Each row is a point on a tangle of strands that fork, close into loops and nearly touch. The rows are in no order.
In the rows, zero is written as 128.
Two points are linked if the straight distance between their rows is under 184.
j812: [186 139 175 107 153 110 148 163 129 158 114  90 125 121 115  59 127 137
 163 144 137 109 122 120 109  99 114 129 131  59  92 104  91 146 139 170
 149 123 108 102  78 134 130 137 107 165 163  85 118 106 116 133 118 169
 202 129 118 138 101 138 128  93 140 158 109 112 105 184  92 117 195 103
 102 165]
j542: [109 110 118 149 138 156 138 112 119  61 134 191 156 182 128 207  90 133
 106 128 156 147 125 173 183 173 145 162 110 181 115 111 183 101 106 186
 143 112 167 128 163 127 106 142 126 147 138 172 118 184 156 115 165 118
  63  83 115 168 126 163 146 174  68  79 148 148 114  68 177 174  34 100
  99 113]
j514: [129  89 102 147  99  70 100 144  99 129 122 130 162 118 107 123 121 142
 117  89 118 114 135 152 126 102 104 122 144  80 143 160 117 116  60  79
 133  91 165 125 117 132 128 149  94 104 108 116 138 131 117  93 114 115
 140  89 174  51 115 131  80 131 168 151  61 154 145 118 123 124 167 162
 155 103]
j838: [145 117 154 162 156 158 137 139 118  68 118 144 141 192 116 119 112 151
 139 144 148 105 118 135 182 176 129 168 131 100  83  86 165  97 114 252
 126 127 127 116 117 129  78 110 121 182 185 137 126 151 140 140 168 133
 122  67  87 177  93 182 160 155  61  86 141 139 101 113 148 181  83  79
 100 142]
j813: [123 115 137 174 139 143  99 129  74  85 109 149 133 169 129 136 155 143
 141 145 155 128 123 122 168 135 131 101 151  97 135  79 175  83 116 232
 123  81  72 129 146 117  57 101  93 152 160 175 140 113 114 149 123 106
  88  89 106 154  75 132 180 153  45  86 115 148  91 140 156 149  62  87
 146  95]
j536: [154 157 159 116 134 156 114 161 168 106 123 108 119 155 156  81 167 138
 155 137  94 100 143  84 125 116 105 130 177  84  92 126 119 143 143 158
 127 182  95 127  86 130 147  83 134 144 160 106 136  78 122 132 152 135
 187 125 120 169  87 186 155  89 131 136 167 126 130 177 129 138 148 110
 166 175]
j865: [107 115 155 150 136 131 131 107  84  77 104  93 150 154  94 111 145 142
 132  94 181 134 141 157 151 131  84 132 153  57 120 116 156  98 100 209
 131  79 105 159 112 104  41  67  82 171 190 133 150 114  77 119 140 138
 136  83  80 139  97 138 168 147  80 117  89 131 145 136 149 132 130  98
 145  92]
j265: [135 130 129 160 149 146 125 137 132  90 132 141 135 150 132 120 133 147
 119 107 111 106 135 142 143 146 128 162 150 129 115 140 166 100 109 190
 144 148 132 135 101 150 115  94 137 178 143 139 134  94 147 118 141 128
 123 105 132 138 100 173 130 147  80 126 142 167 126 112 160 151 106  87
 174 163]
j346: [107 166 138 116 131 147 136 124 141 143 119 105 104 105 138  93 158 115
 131 143 121 145 136  91  88 115 131 117 135 130 128 130 129 146 176 120
 118 144  75 154 126 122 124  85 135 138 142 135 144  85 128 161 114 142
 147 184 121 145 136  89 145 118 100 149 141 129 148 165 132 106 143 116
 152 128]
j163: [114 163 155  96 173 122 159 110 104 227 152  64  91  69  74  92 138  70
 137 114 157 147 106 140  93 129 142 139  77 135 140 116  73 140 164 119
 121 130 121 151 133 112 102 109 162 138 142 104 104 121  93 139  86 175
 123 197  70 134 167  67 127 107 110 152 123  95 165 138  87  93 186 141
  64 114]
j883: [ 98 103 112 140 100 152  92 112 131  40 129 141 141 191 146 178 157 152
 122 110 115 143 147 114 168 132  99 128 186 104 121 124 167  88  82 133
 124 118 121 138 132 119 104  85 104 109 131 147 131 146 123 112 179  98
 104  63 134 139  96 190 158 141 119  90 143 141 135 100 161 141  71 142
 166  97]
j998: [133 116 133 169 152 142 120 134 111  46  98 160 151 187 139 112 136 158
 141 144 153 131 126 122 168 148 116 139 145 110 126  86 185  99 109 240
 141 103 105 131 127 129  65 102 108 184 166 178 144 123 143 153 156 125
 112  75 109 157  68 157 157 162  55  96 131 160  96 143 159 166  75  81
 145 125]
j996: [123  98 113 164 124 169  89 122  98  71 145 147 139 192 137 171 148 150
 125 108 119 111 131 139 190 153 119 136 161 100 108 112 161  68  70 183
 121 120 108 124 148 127  97  96 127 127 159 149 119 131 120 105 158  87
  82  52 129 149  97 199 164 138  99  73 125 159 126  83 162 159  77 109
 152 112]
j206: [114 130 107 153 124 122 100 142 113 142 140 125 106  93 127 100 166 126
 109 101  74 101 143 116 111 122 144 119 153 153 147 185 120 120  97  79
 122 165 113 151 104 138 158  95 147 127 117 128 132  56 129 111  97 108
 122 151 180  74 124 136  98 126 140 145 116 157 152 131 151 120 143 118
 209 144]
j792: [101 122 106 173 151 137 100 114  64 181 164 125 111 113  85 168 149  93
 115  77 101 104 116 176 160 144 181 123 103 158 157 160 125  60  76 136
 111 134 109 157 139 127  97  90 163 110 141 157  93  81  91  77  73 100
  60 112 129 101 137 138 137 138 103 108 107 150 140  61 164 148  87 102
 154 104]
j42: [126  99 127 116  77 108 111 151 116 129  96 134 122 137 150 131 167 145
 143 151 117 145 134  72  97  85 121  65 182  47 145  92 100 135 119  87
 105  81  85 119 149 123 130 140  49  81 114 117 149 136 106 144 109 105
 144 133 152 106 130  72 133 118 182 119  72 135 126 161  99  79 155 185
 110  43]
j229: [160 123 123 110 107  84 126 156 153  71  98 126 170 124 140  76 113 153
 107 120 138 137 150 120 110 102  70 143 155  95 147 172 122 165 102  87
 148 118 161 115  97 130 160 158 102 145 113  98 163 104 146 129 133 106
 194 134 175  81 102 137  77 130 165 170  97 151 121 165 130 108 183 132
 189 152]
j222: [122 100 115 170 138 102  99 141  86 144 133 153 125  90 113 118 144 132
 113  89  95 101 132 152 124 119 157 121 129 154 160 175 123  91  76 105
 125 133 121 143 130 144 129 116 129 119 111 135 122  69 132 103  81 103
  96 129 195  68 128 126  88 150 130 142  87 175 135 110 152 128 129 125
 194 124]
j780: [122 138 116 112 112 161 157 117 197  70 146 159 136 165 163 169 100 131
 104 115 122 131 136 147 154 155 115 189 119 180 103 143 158 142 155 126
 150 175 197 123 117 140 181 154 177 130 108 130 122 178 155 100 194 118
 116  95 115 155 149 202 140 132 140 101 190 114 127  89 148 152  83 139
 114 184]
j195: [ 95 116  77 117  68 125  89 101 147  53 136 141 158 154 159 169 135 138
  95  94 106 151 159 128 139 127  89 127 156 149 142 158 141 119  99  40
 126 134 170 151 120 124 145 106 120  92  85 147 144 151 129 101 178  96
 115  96 143  93 144 157 127 130 158 128 137 134 148  86 154 129  90 178
 181 104]
j426: [136 128 131 138 155 125 133 135  92 224 130 152  84  58 122 106 106 122
 141 157 119 112  84 116 104 140 212 117  65 191 149 123 108 131 149 132
 109 122 112 114 163 146 142 168 145 128 128 142 108 101 151 168  72 144
  90 182 146 113 162  60 105 132 121 143 120 141 114 127 112 125 124 103
 110 145]
j586: [134 152 129 112 134 159 125 138 137 237 167 122  50 106 134 146 136  72
 155 166 105  83 105 111 117 129 180 117  92 166 121 105  81 135 172  93
 109 185  93 113 156 131 184 158 173  57 122 111  90 120 109 136 105 152
 100 161 116 147 184 108 154  93 159 117 179  85 122 134  92 120 132 130
  79 161]
j23: [147 142 132 111 139  97 149 133 150  67 105 112 170  99 124  67 110 144
 104 105 152 146 149 153  98 115  71 156 138 126 125 187 138 178 133 120
 161 131 164 147  97 122 124 133 125 191 136 120 153  96 160 137 128 142
 180 155 143 104 113 133  84 133 122 174 120 149 146 162 148 124 168 103
 181 169]
j502: [ 82 140 114  84  72 139 127  98 147 115 125 113 124 134 155 171 156 121
 140 153 137 169 150  87 106 115 127  71 131 135 143  91 123 149 183  66
  98 106 108 144 174 105 138 118 101  79 101 131 141 166 122 157 142 131
 104 167 106 147 169  64 156 120 145 115 140  93 133 124 121  88 106 190
 102  48]
j458: [159 125 116 125 124 133 142 134 180 121 147 146 126 145 154 158  98 127
 125 124 106 109 119 149 153 134 130 181 111 164 106 137 126 127 127 129
 152 184 169  96 115 150 189 171 167 121 115 109 110 153 153  92 145 128
 135 104 134 141 139 194 123 128 146 111 161 118 109 110 128 156 116 123
 119 197]
j481: [117 169 131 103 148 126 151 117 145 142 122 111 115  64 128  80 133 115
 104 130 132 145 121 117  81 134 129 141  99 182 149 152 136 180 180 110
 131 140 123 153 129 121 127 120 164 167 117 136 139  89 151 165 113 141
 139 217 130 122 158  76 112 133 120 161 144 128 157 147 134 111 147 101
 140 160]
j871: [177 121 154 121 137 127 131 166 163 110 129  99 132 157 142  74 140 141
 152 112 101  90 136 118 132 111  86 157 159  64  84 145 105 126 107 166
 137 175 112 103  64 144 156 110 133 139 159  67 122  87 123 105 151 136
 193 100 134 143  88 207 128  85 160 152 134 123 126 163 114 154 185 115
 167 185]
j988: [151 160 115  86 164  95 174 105 149 145 132 109 120  57 117  85  81 111
 100 134 153 158 109 137  77 134 115 158  81 191 150 169 126 194 179 114
 149 134 170 134 128 111 149 173 175 162 100 120 134 121 152 164 107 146
 134 222 130 115 171  79  73 133 146 170 146 108 142 142 117 116 175 128
 114 173]
j322: [ 88 153  90 107  99 137 141  83 144 129 150 137 110  88 145 151 112  99
  96 122 128 142 133 135 105 144 141 133 104 216 152 159 138 144 173  54
 117 151 166 152 153 122 162 147 167 109  76 159 127 144 140 127 142 132
  84 178 132 112 191  86 117 135 143 137 170 116 153  94 135 123 108 157
 133 127]
j859: [130 134 119 131 114 116 125 131 152  38 109 128 162 130 134  76 141 151
 105  86 124 127 159 138 115 120  73 158 165 122 132 181 154 133 100 123
 157 139 164 150  86 130 119  98 122 183 136 135 156  85 153 116 153 115
 163 119 160 109  96 163 101 148 103 156 127 173 145 145 157 130 149 101
 227 167]
j98: [116 125 160 142 143 108 160 116  91 122 105  92 167 118  90 112 121 131
 138  97 183 143 134 171 131 113  89 122 130  75 124 127 132 123 116 163
 140  70 131 147 115 103  55  96  95 162 176 119 133 145  92 122 114 156
 148 110  93 129 120 103 125 139 100 147  91 123 153 135 127 117 156 118
 115 103]
j410: [ 94 145 130 116 110 146 109 133 144 101 113 107 114 132 148 113 186 125
 124 113 103 137 158  86 112 107  99 108 179 114 126 143 127 127 144  97
 114 150  87 161 120 114 126  52 116 123 138 127 147  95 112 132 138 124
 145 146 121 135 117 130 150 118 116 144 137 132 157 151 145 115 134 129
 192 113]
j669: [117  95 127 139  92 113 102 133 101 128 107 123 127 155 132 167 162 137
 143 134 119 140 130 107 132  96 115  68 172  45 132  95 106 111  90  95
 103  64  91 125 147 118 117 126  66  81 119 119 136 164  86 117 116 108
 130  95 137 111 118 103 142 113 169  96  66 133 134 136  99 100 138 171
 102  40]
j523: [ 93 146 102  77  83  99 136 112 135 131 127  97 135  91 131 113 134 103
  97 125 128 168 148 100  91 113  86 112 116 132 143 158  95 166 154   7
 118 117 143 158 134 108 159 130 136  79  88 102 150 142 100 129 129 129
 141 181 114  98 180  76  99  97 185 163 113  94 170 127 103  95 178 206
 135  88]
j908: [ 92 107  90 130  80 136  83 112 161  31 139 147 155 171 150 167 158 146
 104  92  90 130 159 121 155 125  88 155 175 131 130 158 156  95  72  85
 129 144 156 146 115 127 135  85 116 105 105 141 135 124 145  97 175  77
 118  66 159 103 118 196 135 139 142 115 142 156 147  87 161 133 100 156
 201 115]
j236: [ 88 143 141 107 100 165 140  94 133 114 126 105 121 163 142 186 146 122
 145 149 148 175 145 108 134 126 126  80 142 117 123  77 149 138 177 124
 108  95 102 134 168 106 102 103 108 103 117 141 123 183 117 146 146 135
 110 137  93 166 146  95 183 135 115  99 157  89 134 129 132 111  89 163
  86  61]
j3: [114 143 116 105 109 140 166  82 189  55 125 140 158 159 146 170  84 141
 100 118 150 176 139 155 143 158  95 166 122 183 109 141 176 160 165 128
 149 135 202 132 127 119 132 135 147 163 107 148 137 199 164 120 190 132
 122 113 101 158 140 153 123 160 108 116 173 103 136 105 148 145  81 143
 110 148]
j355: [165  82 136 156 131 112  96 174  80 200 117 180 113 124 124 127 122 144
 157 175 116 100  95 100 135 113 197  83 122 103 147  85  96 105  91 134
 111  86  90  77 172 153 146 199  91  88 112 130 124 121 149 149  74 109
 118 115 173 111 118  84 118 138 157 117  79 163  74 135  89 127 135 131
  81 102]
j891: [128  71 113 156 107 108  95 122  95 126 114 156 154 165 116 180 125 148
 133 131 140 127 120 124 153 120 134  84 154  65 138  94 125  87  65 118
 113  68 107 103 161 128 102 152  73  87 120 130 132 170 107 111 128 110
 114  73 141 105 109 117 137 133 158  98  75 140 112 114 114 120 113 165
 100  61]
j898: [126 127 103 129 107 150  99 142 168  98 128 186 116 147 168 139 137 145
 116 153  90 118 134  91 120 135 152 127 152 173 137 145 139 138 127 100
 123 169 125 115 142 150 178 144 139 113  93 158 138  99 175 135 147  97
 121 136 181 127 116 140 126 133 144 127 173 161  92 135 149 126  91 119
 160 160]
j361: [129 140 171 121 147 121 151 125  96 166 120  58 134 123  85  99 140 109
 134 101 150 135 132 158 122 110 105 129 125  62 114 123 102 126 124 153
 132 105 119 143  99 107  82  91 115 147 162  96 128 129  82 112 119 163
 166 123  87 132 119 125 132 107 121 139  97 107 154 136 100 105 183 123
 106 113]
j466: [ 78 151 109 166 138 156 114 109  83 176 139 149  76  59 119 129 167  89
 123 127  97 106 118 132 125 131 182 100 100 209 164 143 132  99 152 152
  89 145  75 171 153 123 112  84 161 123 133 178 114  56 121 134  79 110
  58 188 125 124 153  79 149 132  82 131 137 155 139 102 164 134  77  97
 166 114]
j918: [124 150 117 108 131 151 120 133 147 203 179 114  72 119 138 154 141  84
 136 126  93 101 118 128 123 132 159 126 115 160 118 137  91 133 157  73
 117 203 124 126 122 132 181 130 185  64 116 107  92 115  99 103 127 136
 112 143 121 140 165 145 142  98 163 120 172  84 141 127 109 122 141 136
 120 168]
j344: [123 129 157 108 119 158 144 112 151 113 116 106 127 190 147 160 134 150
 152 150 140 146 138 111 142 125 123  99 152  88  97  83 140 134 159 153
 124 126 110 113 145 124 113 109 111 103 145 127 118 182 119 139 161 140
 154  94  93 185 117 143 169 112 130  91 162  95 116 139 114 129 115 151
  76 105]
j921: [165 155 157 102 159 136 154 131 151 229 148 113  77  96 122 118 113  94
 167 177 139 109  98 110 101 129 179 126  73 147 115  87  95 161 199 137
 123 162 116 105 135 138 161 170 156 115 121 109  86 129 132 163 108 163
 143 177 106 168 163 102 148  98 147 132 164  80  97 161  86 118 152 117
  59 172]
j718: [ 88 148  98  84  85 137 130 105 153 134 146 104 116  99 148 144 137  94
 111 133 123 159 148 102  92 122 114 116 125 161 142 136 107 154 180  27
 108 136 132 144 151 112 168 126 145  82  92 121 136 151 113 140 148 125
 110 180 117 124 178  83 131 107 175 141 146  86 162 117 111 103 137 187
 127  99]
j668: [103 104 107 149 126 136 127 100 111 106 146 147 156 155 117 206  94 127
 110 100 146 153 123 178 170 153 145 143 107 161 133 132 159  98  96 128
 134  93 177 128 159 125 111 141 128 121 123 149 120 189 125 101 139 126
  77  89 116 129 134 136 137 156 103  97 131 132 125  58 150 146  71 126
 104 101]
j38: [126 132 100 121 109 136 110 133 165  79 104 203 132 121 169 114 120 153
 113 174 113 117 122  95 105 135 141 130 133 195 166 137 159 155 140 104
 126 144 131 119 149 141 167 147 133 140  94 176 161  96 200 169 128  88
 124 167 182 122 115  97 108 163 118 150 160 179  95 150 156 130  88 118
 170 146]
j647: [126 111 107 143 148  87 127 126  98 169 142 137 141  77  96 142  82 123
 122 109 148 136 104 173 120 135 154 137  81 163 148 147 128 135 100 110
 146 103 183 121 142 141 120 171 135 136 103 134 123 156 136 124  95 137
 107 141 147  86 150  90  84 148 135 150 101 132 138  88 123 133 136 124
  98 122]
j92: [129 129 129 127 133 140 126 130 170  83 140 122 142 139 149 109 131 141
 115 109 103 125 147 128 131 127 101 170 157 130 114 169 143 124 126 126
 142 171 149 136  83 139 147  93 151 162 130 123 133 109 146 110 148 123
 153 110 149 124 107 188 126 124 122 135 149 144 141 134 144 147 131 113
 190 172]
j451: [145 142 148 141 169 120 129 146  97 204 126 135  97  82 109  78 132 117
 140 150 109 108  99 109 106 129 182 116  96 143 142 120 113 129 141 144
 127 139  91 123 128 136 140 142 134 142 131 123 110  76 145 159  78 144
 132 167 147 122 125  90 120 125 117 151 114 149 105 151 112 125 144  87
 139 156]
j889: [148 109 136 163 143 166 131 145 125  93 132 189 145 202 129 178 104 145
 126 148 136 122 113 138 188 170 165 166 117 128  94  78 162  87 104 220
 136 137 140  98 151 139 120 160 129 139 155 149 118 171 153 130 167 112
  95  66 110 173 113 181 150 147  79  64 159 145  90  89 146 175  52  93
  73 138]
j627: [140 165 135  64 123 113 183 101 186  91 115  99 163 111 146 110  89 140
 109 138 181 183 141 141 106 131  85 144 107 161 124 128 144 197 196 110
 148 131 173 128 126 106 132 143 138 163 108 115 149 179 152 153 158 140
 165 172 100 158 140 105 114 127 133 149 157  80 135 149 110 111 147 157
  99 138]
j779: [112 154 114 101 110 119 126 132 153 134 139 101 108  87 139  85 162  99
 100 109  90 119 145 104  85 117 104 126 142 145 143 182 106 164 146  49
 117 170 119 164 101 113 174  98 158 109 116 114 140  76 119 130 119 125
 146 177 151  94 147 118  99 111 165 151 134 125 168 156 127 105 168 140
 188 136]
j863: [121 141 122  89 124 117 176  87 167  85 124 122 169 129 134 151  73 143
 107 132 180 193 137 158 122 151  98 153  90 181 126 119 161 177 178 112
 153 110 200 131 136 110 126 159 134 150 100 135 137 216 151 136 166 150
 126 142  93 139 158 104 116 142 120 137 160  91 137 114 128 128 113 162
  74 128]
j452: [144 139 113 104 127 145 133 137 181 159 168 140  91 138 163 160 123 101
 128 136  97  95 126 127 136 127 136 150 118 156 101 130 102 142 165  84
 139 213 146 110 124 139 204 167 182  68 105 102  94 135 121 100 147 133
 122 130 131 149 158 185 150  89 168 111 186  82 117 124 117 137 125 140
 114 190]
j977: [ 99 148 145 140 126 157 129 116 118  91 118  82 123 137 125 117 169 124
 128 104 139 148 146 126 134 115  96 118 175  82 119 131 142 107 133 153
 125 121  95 176 104 111  79  44 117 142 169 124 135 107  85 126 140 131
 139 118  93 144 104 146 163 125  90 128 121 130 151 140 151 116 128 111
 176 106]
j987: [123 155 150 112 131 167 148 117 162 120 141 118 122 171 144 154 123 131
 139 142 139 138 141 118 144 145 131 133 136 136  96 101 140 137 171 149
 129 155 134 124 133 126 134 121 146 135 139 122 120 176 140 122 162 148
 128 116  93 186 129 163 168 126 117  93 185  97 122 119 124 142 104 135
  83 146]
j660: [144 163 138  82 162  98 171 104 127 188 141  74 117  58  92  70 110  86
 112 114 163 149 109 142  79 127 111 150  75 152 127 157  92 181 165 102
 147 130 148 142 108 110 137 153 163 144 123  94 124 127 109 149  98 161
 148 202 106 126 158  84  88 105 148 165 120  82 156 144  93  98 201 134
  91 150]
j644: [106 146 114 119 123 148 133 107 152 140 142 134 113 128 150 161 127 115
 117 141 116 143 130 128 135 146 137 134 118 182 126 136 141 139 158 100
 129 154 149 134 142 131 143 130 159 126 108 144 127 148 139 123 147 134
 106 144 122 138 157 125 142 134 121 116 170 109 139 105 132 134  99 130
 115 143]
j995: [131 144 106  75 102  97 138 140 149 128 119 103 128  77 136  71 134 108
  95 136 126 153 147  94  85 105  87 122 124 119 151 169  89 189 153  39
 118 122 129 147 123 100 163 137 124 102 105 102 162 116 120 151 108 115
 173 190 146  89 150  87  81 105 182 167 113 117 159 162 114  90 193 172
 159 113]
j621: [ 77 106  91 131  84 125 102  87 138  50 126 145 169 160 140 202 117 138
 101  97 136 167 145 152 153 140 100 120 143 159 143 138 169 117  87  78
 136  90 176 141 150 117 109 120 103 103  94 159 144 187 128 107 168 116
  85  89 122 114 143 138 125 155 125 115 132 132 140  80 161 134  66 163
 136  79]
j549: [133 101 125 120  77 112 116 126 166  75 112 139 165 183 154 141 120 167
 123 126 134 139 146 113 135 113  77 133 163  89 114 130 131 126  95  95
 135 117 152 109 109 130 152 144 101 106 116  99 147 167 142 113 172 103
 162  72 141 119  97 166 120 130 160 132 120 128 121 124 120 115 137 171
 136 122]
j317: [187  81 173 152 144 111 133 150 103 145 120 120 151 179  94 120 107 160
 171 142 154 106 113 155 162 123 121 125 126  33  89  87 110 100  84 208
 137  95 118  78 110 145  96 165  86 138 161  83 120 170 111 116 131 149
 164  58 107 137 100 146 127 121 145 114  77 117  91 131  85 144 168 122
  58 117]
j449: [166 117 168 117 134 130 135 155 143 138 129  81 125 154 125  93 139 138
 162 126 124  93 136 123 141 104  92 134 152  43  70 115  98 127 119 164
 130 150 106 106  72 130 126 106 116 128 177  65 121 127 100 100 141 148
 187  85 102 153 102 187 136  93 163 129 119  91 125 154  93 128 185 130
 108 144]
j969: [152 172 156  81 140 127 176 118 174 125 116 105 132 120 139 100 104 131
 143 159 163 161 122 112 101 129 117 133 112 148 112 106 138 194 200 148
 146 136 142 113 120 120 139 146 144 170 128 117 134 155 150 164 145 152
 174 170 102 168 130 119 129 115 128 138 162  86 119 170 108 127 146 124
  87 163]
j661: [148 103 140 139 121 110 101 174  91 188 102 150 103 125 138 122 153 140
 156 175  99 107 108  70 112  97 170  68 153  69 149  86  80 116 110 117
 100  91  62  99 148 138 143 159  74  88 115 111 129 116 120 149  80 114
 131 127 169 102 119  75 124 119 166 114  73 155  99 160  92  94 153 145
  96  84]
j124: [154  79 117 174 152  97 107 148  73 191 125 181 141 120 104 168  81 138
 150 158 142 112  82 148 158 143 200 104  91 126 146  92 117  96  79 152
 115  69 141  81 173 152 116 201 101 105 118 146 117 171 145 130  83 128
  87 103 158 108 131  86 107 152 133 105  85 150  88 101 107 135 116 124
  53  95]
j425: [117 127 115 152 153 128 131 114  95 187 150 153  99  71 110 157  88 112
 125 133 136 121  96 155 125 145 197 126  70 209 150 138 126 117 129 122
 117 128 148 120 168 145 146 165 151 117 107 162 108 129 146 133  90 133
  77 160 145 108 172  79 110 149 123 135 135 138 126  85 128 134  98 106
  99 132]
j169: [146  98 129 177 159 103 109 155  64 215 131 154 105  90  95  98 127 127
 142 123  96  95  98 144 116 121 191 110 102 136 157 142 103  93  89 131
 121 122 112 117 131 160 130 149 132 117 120 123 115  80 136 120  64 120
 109 142 173  77 127 110  81 140 134 146  77 161 119 133 126 127 143 104
 138 142]
j823: [105 132 122 171 170 153 109 139  59 197 153 145  77  88 102 127 163  94
 127 110  81  79 109 140 138 145 207 103  98 201 162 147 120  78 115 165
 104 147  76 155 140 141 102  86 167 126 138 179  97  46 114 123  72  98
  62 155 142 109 140 123 137 134  83 116 118 164 128 101 155 146  84  78
 170 131]
j643: [ 90 159 112 146 133 177 105 119 116 145 137 160  74  98 158 150 171 106
 127 152  89 109 144  97 117 132 174  99 137 195 153 128 135 108 169 133
  95 165  76 159 152 129 126  84 157 120 129 179 133  64 132 141 110 110
  74 173 130 152 148 104 164 132  85 117 170 147 117 116 163 129  66 105
 166 127]
j562: [121  97 106 133 120  64 127 125  98 153 127 130 159  90 105 130  86 128
  99 101 127 134 126 168 106 112 114 138  98 131 153 167 107 137  86  53
 142  93 182 129 131 130 136 181 118 114  99 120 128 153 123 116 111 134
 122 126 158  58 155  86  63 140 171 161  72 123 148 105 116 118 173 175
 132 110]
j649: [184  75 149 163 142  96 127 156  85 166 118 156 157 160  97 157  88 153
 159 155 153 108  92 154 162 136 159 113 103  79 116  74 115 105  80 179
 138  76 134  74 152 151 107 197  85 124 133 117 115 185 130 122  99 139
 128  73 130 126 103 119 122 146 130 105  79 139  82 114  97 144 133 124
  47 103]
j411: [185 168 150  91 165 119 178 135 176 161 125 116 111 106 139 105  87 121
 153 180 152 129  98 117 107 136 146 153  83 157 118  96 129 182 193 162
 145 157 136 100 117 133 160 188 156 164 117 114 112 134 153 164 121 162
 167 174 110 170 138 124 126 113 135 135 167  81  92 162 107 134 140 104
  65 198]
j751: [168 142 160 130 161 126 131 161  99 200 128 105 108  91  98  74 137 122
 150 140 111 104 108 126 103 114 150 118 112  98 117 121  91 123 122 152
 131 135  92 128  95 134 125 130 134 148 159 108 109  73 109 139  92 153
 170 156 129 123 107 120 128 110 122 151 100 130 126 167 109 120 175  97
 125 154]
j856: [108 106 110 164 149 152 105 117  72  99 136 139 139 170 110 181 133 135
 130 120 159 124 124 146 191 153 137 121 134 108 136  96 161  70 100 208
 115  79  96 130 156 116  61 104 117 129 163 163 120 137 102 117 130 100
  72  79  99 157  94 147 177 154  82  84 110 140 115  95 160 163  58  94
 129  82]
j761: [137 106 125 172 157 121 124 141 107  81 108 159 155 136 120 113 114 152
 134 118 152 123 122 147 148 150 128 150 133 129 129 127 174 101  92 197
 150 106 132 121 120 148  87 119 108 180 150 157 129 113 155 133 129 128
 125  97 135 125  88 148 114 159  70 130 116 170 111 132 160 164 105  82
 153 137]
j431: [ 99 163 109 128 114 172 111 141 170 127 133 169  79 118 162 131 165 117
 134 158  68  98 142  69 101 139 166 117 153 194 143 144 142 150 179 106
 101 195  93 140 145 137 165 109 162 123 109 167 132  71 156 154 137 104
 109 165 153 148 143 127 148 118 118 126 197 149 118 150 149 126  91 105
 169 163]
j143: [122  75 109 155 104  89  93 124  92 135 125 128 162 139 108 174 110 135
 127  94 127 126 130 162 146 115 106 117 134  73 144 131 116 101  59  91
 129  77 160 117 135 129 107 152  95  89 114 115 128 174  93  89 125 126
 118  64 140  72 129 138 105 126 171 126  67 133 142  90 124 131 152 170
 118  71]
j742: [200 112 172 137 147  98 144 171 115 147 107 114 151 146 109  70 111 161
 168 150 152 100 117 138 129 101 123 126 123  53 103  93 104 115 106 192
 142  97 110  76  90 147 120 174  87 166 158  86 129 126 126 132 111 157
 191  96 128 134  89 143 111 120 138 138  83 134  83 172  83 135 189 113
  87 150]
j716: [154  97 129 116  96  88 126 129 156  70  99 117 187 149 123  95 102 172
 118 107 145 131 149 147 129 102  45 153 154  67 118 151 119 139  78 118
 146 104 173 101  88 135 142 154  91 139 123  93 160 141 143 106 153 120
 179  82 151  93  83 162  89 126 164 162  79 141 125 145 118 125 178 153
 152 132]
j439: [107 146 161 114 171 117 162 109  83 217 140  51 114  84  57 110 136  70
 127  94 166 141 116 168 122 123 129 131  87  96 134 121  82 123 126 139
 126 111 127 155 126  95  69  88 148 139 155 110 105 128  68 117  98 168
 129 163  61 127 143  82 140 113 104 151  99  98 175 132 102 100 169 132
  75 103]
j378: [131 176 154  93 115 164 141 143 195 119 132  94 110 153 159 103 160 121
 145 146 116 124 162  74 111 124 101 123 170 100  93 126 121 163 193 127
 124 185  95 137 101 118 136  75 137 122 151 102 130 108 117 138 156 139
 182 140  99 189 108 168 165  85 133 136 190  91 138 182 123 122 149 134
 154 154]

A tip is a point with one link. Name the tips that can be reached along the links from each point below, in the order of the rows.
j669 -> j378
j542 -> j549
j466 -> j792, j38

How many points has the smallest loop of links through each point below? Write 0 if it is on no loop.
j918 -> 11
j988 -> 11
j355 -> 18
j889 -> 12
j644 -> 7
j859 -> 0

Name the points in between on the shortest way along the links from the first point to the second, in order.
j562; j987 -> j647 > j425 > j426 > j451 > j169 > j222 > j206 > j779 > j995 > j523 > j718 > j322 > j644
j889; j859 -> j838 > j998 > j761 > j265 > j92
j426; j669 -> j425 > j647 > j562 > j514 > j143 > j891
j536; j222 -> j871 > j449 > j812 > j751 > j451 > j169
j908; j229 -> j883 > j996 > j856 > j813 > j998 > j761 > j265 > j92 > j859 > j23
